Each row is a point on a tangle of strands that fork and nearly touch. The rows are in no order.
Points whose rows are less than 89.1 apart are linked; no others are. Some points are linked to none.
Q_820: [ -9.7  -4.4  39.4 -35.7  27.1  31.5  -2.6 -10.4  42.5  30.5  19.2 -22.6
  22.0  25.0  11.5  10.1  -6.7  38.2 -20.4   4.7]
Q_671: [ 23.0 -40.6   6.3   3.6   9.1 -18.9   4.5  52.7  -4.9  -9.1  38.2   1.5
   7.3 -16.9  35.3  -6.2  21.9  -5.4  -4.5 -45.9]
Q_802: [ -2.9   7.0  16.8  10.8  45.5  14.6 -26.3 -32.0   8.9   1.6  -1.8 -46.7
  13.0  -7.2   3.0   4.6 -43.9  25.5 -18.7  20.8]
Q_329: [ -7.7  41.8 -52.0  38.7 -28.2 -25.1  26.5   4.9   7.2 -17.7 -39.3  39.2
 -29.9   4.7  11.8   3.7 -22.2 -35.3  19.3  35.1]
Q_474: [ -5.5  -9.8  15.1  -4.7 -34.6  28.2  36.5   3.7  -8.7  26.1  22.4  29.5
   0.0  35.1  -3.1  10.0  23.3  10.9 -24.7 -17.1]
Q_494: [-29.3  18.2  19.2 -15.7   1.8  -1.9  27.7  10.8 -24.2 -16.5  43.1  15.7
   7.0  34.3  11.3  24.6  -7.8 -12.6  -3.9  26.4]
Q_983: [-20.5 -11.1  21.3   3.5   7.3  22.3 -11.6 -66.9  39.4   2.5 -50.9 -17.6
  17.3   2.0 -40.0   0.3   2.0  37.8  -2.2  10.3]
Q_404: [ 33.1 -18.6  11.7  18.5 -22.6 -43.3   1.1 -14.9 -41.5 -30.5  20.7  -2.4
  -2.2 -40.0  18.2 -30.9  15.2  -9.6 -14.2 -43.9]
Q_720: [ 20.4 -29.8 -10.2  16.0  17.6   6.5  -1.9  57.0  -5.9  11.3  25.3  -0.3
   9.6  -7.8  12.6   1.0  -7.8   2.1  -9.1 -22.2]
Q_777: [ 50.7   7.8  -7.6 -16.6 -38.9  -4.9   2.0  15.2  11.7  -0.2   7.2   6.3
 -48.5  -9.2   9.2  -7.0  18.5  -3.2   8.4 -51.5]
Q_523: [ -6.0 -30.8 -22.0   5.7  -3.6  43.9 -32.2  -8.3  42.3  66.0 -43.5 -10.3
   9.1   3.2 -23.1   0.9  12.1  27.2 -16.9 -10.9]
Q_639: [ -0.2 -33.2  23.8  36.8  -1.1 -16.9  -2.3 -51.5   6.2 -17.6  19.2 -21.1
  10.8 -28.4  17.2   9.1 -26.2   8.7 -33.2 -10.2]
Q_267: [ -9.8  19.9  -6.1  -3.1  -3.9  -7.3  -3.4 -28.7  26.5  -8.9  27.2 -21.3
 -32.3  11.9  23.3  62.8 -43.0  -9.7  -3.9  33.5]
Q_315: [  2.4   5.7  14.5   6.7 -34.0  13.2  32.4 -16.9 -44.0 -12.1 -29.3  11.7
  -4.4 -13.3 -41.7 -34.8  21.1   2.6  -8.8 -14.0]
Q_697: [ 29.4  23.9 -48.9  26.2   1.0  -8.4 -22.7  29.3 -28.3  -9.3  -4.9  -5.5
 -27.8 -28.7  23.2  -2.4 -36.1 -25.4   3.7   2.9]
Q_324: [ 17.6 -13.7   5.2 -21.9  30.3  25.4 -28.0  20.3  19.1  -0.6  -7.9 -21.8
   5.4  -9.9 -21.9  -9.9   8.7  16.0  16.4 -18.2]
Q_405: [-25.1 -11.6  19.7   2.0  21.6   8.7 -10.0 -51.8  71.8   8.4 -17.0 -26.6
   5.0  11.6 -10.6  24.2  -7.8  23.1   1.6  18.4]
Q_229: [ 19.8 -40.8 -25.3  34.5 -15.4  12.2   9.6   5.5  23.7  22.4 -21.3   5.6
  -8.0 -14.0  -9.7   4.7  14.1   3.0 -10.6 -34.9]
Q_929: [-22.1 -39.0 -21.7   0.2   8.2  18.0  14.2  38.4  26.8  38.6 -16.1  33.8
  36.1  20.9 -31.0   9.0  19.7   9.1  -4.7  16.7]
Q_166: [ 15.0 -21.9  39.1  22.2 -22.5 -43.7 -13.6 -48.8 -28.8 -24.9  37.8 -13.7
  -1.6 -22.0  20.4  -0.8  -1.0   1.1 -28.7 -27.0]
Q_686: [ 17.2  -1.9  -4.0   2.1   6.0 -41.7  11.8  -2.8  34.1 -47.0  21.1   1.6
 -30.8  -6.0  17.7  31.3  -4.4 -23.0  30.8  -0.8]
Q_970: [-14.5   9.3  30.0 -12.7 -19.2   3.8  38.7   6.4 -26.7  -4.2  24.3  27.4
   7.3  43.1  -4.1   7.0  20.8  -1.4  -5.9   1.0]
Q_752: [ -3.5  25.4 -21.2 -19.1  16.7  42.5  -4.3  43.0 -25.1  32.8   2.4   9.0
  15.0  24.2 -26.5   0.6  -9.7  14.4  -3.0  29.3]
Q_272: [  9.6   8.7   9.4 -20.9   8.5 -36.3  29.1  21.0  16.0 -49.7  20.1  14.2
 -14.6   4.3  19.7  -3.6  26.2 -22.1  39.9  -9.1]
Q_550: [ 18.4   8.8   6.1 -31.1 -21.9  17.0  19.3  31.1 -31.3  -1.4 -27.3   4.4
  -8.3 -17.1 -25.5 -49.1  43.9   1.1  10.4 -37.4]
Q_155: [-15.5 -30.4  10.5  -2.0  41.7  -9.2  21.4  46.6 -15.9 -28.9   3.2  16.8
  46.4  -3.3 -15.1 -19.0  28.8  -5.1  17.9  -4.8]
Q_427: [-35.8 -24.9 -11.9  10.6   9.8  21.9  13.4  -4.1  46.3  53.7 -10.2  15.4
  31.7  30.9 -16.8  20.1  -5.0  28.8 -22.0  44.7]
Q_702: [  3.4 -34.7 -31.8  28.3 -28.7  38.3  -9.6   6.5  20.0  55.3 -40.8   6.6
  -0.6  -5.8 -30.3  -4.9  18.9  10.1 -18.7 -24.4]
Q_925: [ 14.6  35.2  -7.5  -3.5 -36.7 -46.8  39.4   3.1 -24.9 -37.2  14.1  37.2
 -11.8 -13.9  44.1 -35.2  -3.3 -25.2   4.1   7.6]
Q_977: [ -7.6  -5.0  47.4 -36.5  13.4  -2.2 -10.8  -2.8  -0.7  -6.4  62.2 -30.7
   2.8  19.8  36.0  27.4  -5.7   5.7 -11.3  -7.5]
Q_102: [ 26.4  40.2  -4.9  -4.5 -54.0 -35.2  28.2  -4.7 -58.0 -20.3  13.1  24.1
 -15.0 -23.2  29.0 -53.3   4.8 -14.7 -16.8  -8.4]
Q_357: [-32.9   2.7 -22.5  24.8   2.9  29.1   0.3 -12.2  -1.6  48.4 -23.0  14.5
  25.9  27.8 -28.1  11.1 -26.5  17.9 -18.9  54.8]
Q_473: [ -5.5  10.8 -13.2  -0.2  41.4  18.4 -58.1 -11.9  23.4  31.6 -23.4 -36.2
  11.5  -1.3  -8.1   5.5 -26.0  11.2  14.4  27.9]
Q_199: [ 18.0   9.8  -7.0  -8.5 -15.9 -37.8  38.7  34.3  -5.3 -31.9   8.5  25.7
  -8.7  -8.1  30.5 -30.7  23.4 -24.2  22.4  -8.0]
Q_8: [ 15.2  59.5 -52.7  -4.4   4.3 -14.1  -7.2  31.1 -23.9 -30.1 -15.3  22.7
 -33.2 -17.3  27.6 -12.1 -36.3 -34.4  15.9  17.2]
Q_512: [-25.7 -18.3 -21.6  57.8  -1.9 -10.7 -10.9 -34.7  39.0   2.5 -24.9  -1.7
  -1.1  -1.0  -3.4  37.1 -22.5  -8.8  12.1  23.5]
Q_683: [ -5.2  19.4 -34.0 -20.0  35.3  30.5 -73.9   7.3  -5.7  45.2 -39.2 -24.7
   5.9   1.7 -25.2  -3.3  -5.2   5.2  37.9  28.1]
Q_197: [ 41.1  15.2  25.3 -35.7 -19.2  -0.4 -12.3  -6.6  -0.4 -11.7  36.7 -11.5
 -36.0   1.6   9.6   3.2  12.1  -1.3   5.2 -43.3]
Q_706: [  6.2  -5.4 -24.0  39.6 -25.3  -5.7  13.5 -15.5  19.7   2.2 -11.7  10.5
 -24.7  -0.5   1.5  22.7 -10.2 -11.4  -3.4   2.2]
Q_687: [  9.4  26.1   1.2 -18.4  -5.1  -3.3  32.6  42.3 -41.6 -27.9 -11.4  14.3
  -1.5  -5.5  -5.0 -42.5  23.6 -13.8  23.8 -11.4]
Q_575: [-37.9 -23.8 -32.5  13.3  -4.1  10.9 -54.6 -12.5  12.8  58.0 -82.4 -14.7
   5.3 -29.8 -46.1 -19.8  40.5 -18.6  30.5   1.6]
Q_905: [ -0.6  53.7 -36.8  11.6  -2.6 -26.5  15.9   1.4 -11.5 -47.6 -19.0  34.0
 -28.0  -7.8  12.5  -1.2 -35.2 -34.1  19.3  29.8]
Q_919: [  4.6  14.1   2.9  -7.2 -21.0 -32.7   6.7 -30.2  13.5 -32.4  39.5  -3.3
 -39.8  -4.5  26.4  50.4 -29.1 -20.1  -1.6   6.1]
Q_419: [  9.3 -12.9 -41.1  30.8  16.1   6.8  -1.7  48.2 -14.0  11.0  -8.3   4.2
   7.8 -12.2  -0.1   0.0 -11.7  -8.1   6.9   8.8]
Q_882: [  6.0  -6.0  22.6  -8.1   4.3 -41.4  -2.2  24.9 -44.1 -23.7  53.5   0.2
  11.0   3.9  40.8  -5.6  13.3 -15.0   1.7 -19.3]
Q_416: [-23.9 -31.7   5.1  -2.1  18.0   7.8  32.0  34.9   6.2   1.1  -9.9  34.5
  41.9  12.3 -24.8  -7.0  34.2   6.8   0.4  -0.6]
Q_491: [ 11.6   0.3  21.3   6.6 -54.1 -48.3  34.0 -19.2 -46.7 -36.9 -12.5  15.6
  -4.6 -33.0  12.7 -63.8  36.1 -20.3  -0.9 -35.9]
Q_599: [-17.9   6.2   4.2  32.4 -16.0   4.2  27.5 -32.6 -43.8 -22.0 -26.9  12.3
  13.7 -11.2 -43.9 -17.8 -10.4   0.8  -3.0  18.9]
Q_190: [-28.4 -10.8  20.2 -29.0  33.6  12.3  -9.4 -23.0  89.0  36.6  -2.5 -25.8
  15.7  23.7  12.5  30.2  -3.0  34.7 -19.2   8.6]
Q_817: [ -2.3  33.7 -16.9  -2.4  10.7  30.6  -4.2  -4.3 -29.7  14.6 -16.2   2.5
  -2.4  16.8 -29.8   3.9 -23.4   5.4  -8.8  39.2]
Q_331: [-23.1 -20.3 -30.2 -20.3  25.7  21.4 -76.1  13.9  12.5  74.5 -58.4 -19.2
  23.3 -15.1 -31.5 -19.7  24.9   8.9  36.4  20.3]
Q_36: [  2.3 -17.0  46.4 -37.7  -0.2  -4.2 -10.4 -11.3  30.6 -13.7  50.6 -11.6
 -15.8  24.5  22.7  27.2  21.0   1.0  -1.3 -35.7]
Q_640: [-11.1   9.1  18.3 -36.0  31.3  39.9  -9.0  21.8   5.1  33.6  23.8  -9.3
  31.4  24.7 -12.0   3.4 -10.0  30.9 -10.2  21.9]
Q_287: [-13.9 -19.2  49.0  17.6  28.5   4.0  -2.2 -67.9  21.0  -5.6  -4.2 -37.4
  28.1 -19.3   8.4 -10.1 -18.6  30.4 -28.7 -10.0]
Q_912: [-16.2  35.6  -4.1  13.4  -9.9  20.3  12.0 -37.7 -28.0 -14.3 -20.8  11.8
  -3.0  14.2 -39.0  10.6 -28.1   1.5  -6.5  36.8]
Q_568: [ 19.9  -6.8 -27.0  28.8 -12.0 -18.2   5.8   9.9   4.0 -20.8 -40.3  -7.9
 -21.1 -36.7 -13.9 -28.5  13.8 -18.8  27.8 -13.7]
Q_455: [-21.4  22.2  24.7 -20.4   1.7 -37.6  12.5  26.1 -44.4 -35.6  52.7  18.5
   8.1  33.8  43.7  12.0   2.8 -26.0   2.3  13.6]
Q_637: [  6.5 -22.7   1.6 -26.5  20.3  39.0 -39.2  12.8  48.4  32.7 -27.0 -14.9
  12.6  -5.0 -18.3   0.1  15.2  28.9  -3.6 -27.9]
Q_935: [ 32.9   4.9  18.5 -24.9  16.5  11.0 -20.8   6.8 -17.0 -13.0  17.9 -22.9
 -10.5  -8.4  -5.7  -0.7  -0.3  -1.3  11.3 -26.2]
Q_233: [  3.1  -2.2 -20.2  13.1 -27.0  14.5  27.5   8.1  28.8  24.9  15.6  15.6
 -23.8  30.6   5.7  38.9  -0.8  -4.4 -11.0   5.8]
Q_420: [-36.2  -8.8  54.1 -16.2  13.3 -21.4 -18.3 -36.8 -25.5 -20.4  58.6 -34.9
  20.8  16.1  41.9  17.6 -11.7   8.3 -24.6   7.3]
Q_225: [ 31.1  33.0   8.1 -10.6  10.1  -4.6 -25.0 -18.6 -44.5 -35.8   9.4 -19.8
 -19.2 -19.1  -5.6  -4.9 -21.3  -4.0   2.9  -3.6]

Follow the links from the first point to the second, and from the first to the third. Name the last point that the two ways share.
Q_820; Q_199; Q_416 => Q_817
Q_190; Q_416; Q_267 => Q_817
Q_683; Q_686; Q_817 => Q_199
Q_575; Q_550; Q_686 => Q_199

A fork is a point with three links, a tip a point with one. Leave the first point through the second and follow the links. Name the first fork or tip that comes.
Q_671; Q_720 => Q_329
Q_405; Q_190 => Q_817
Q_166; Q_404 => Q_199
Q_882; Q_455 => Q_706
Q_199; Q_925 => Q_575
Q_229; Q_702 => Q_935
Q_817; Q_752 => Q_983
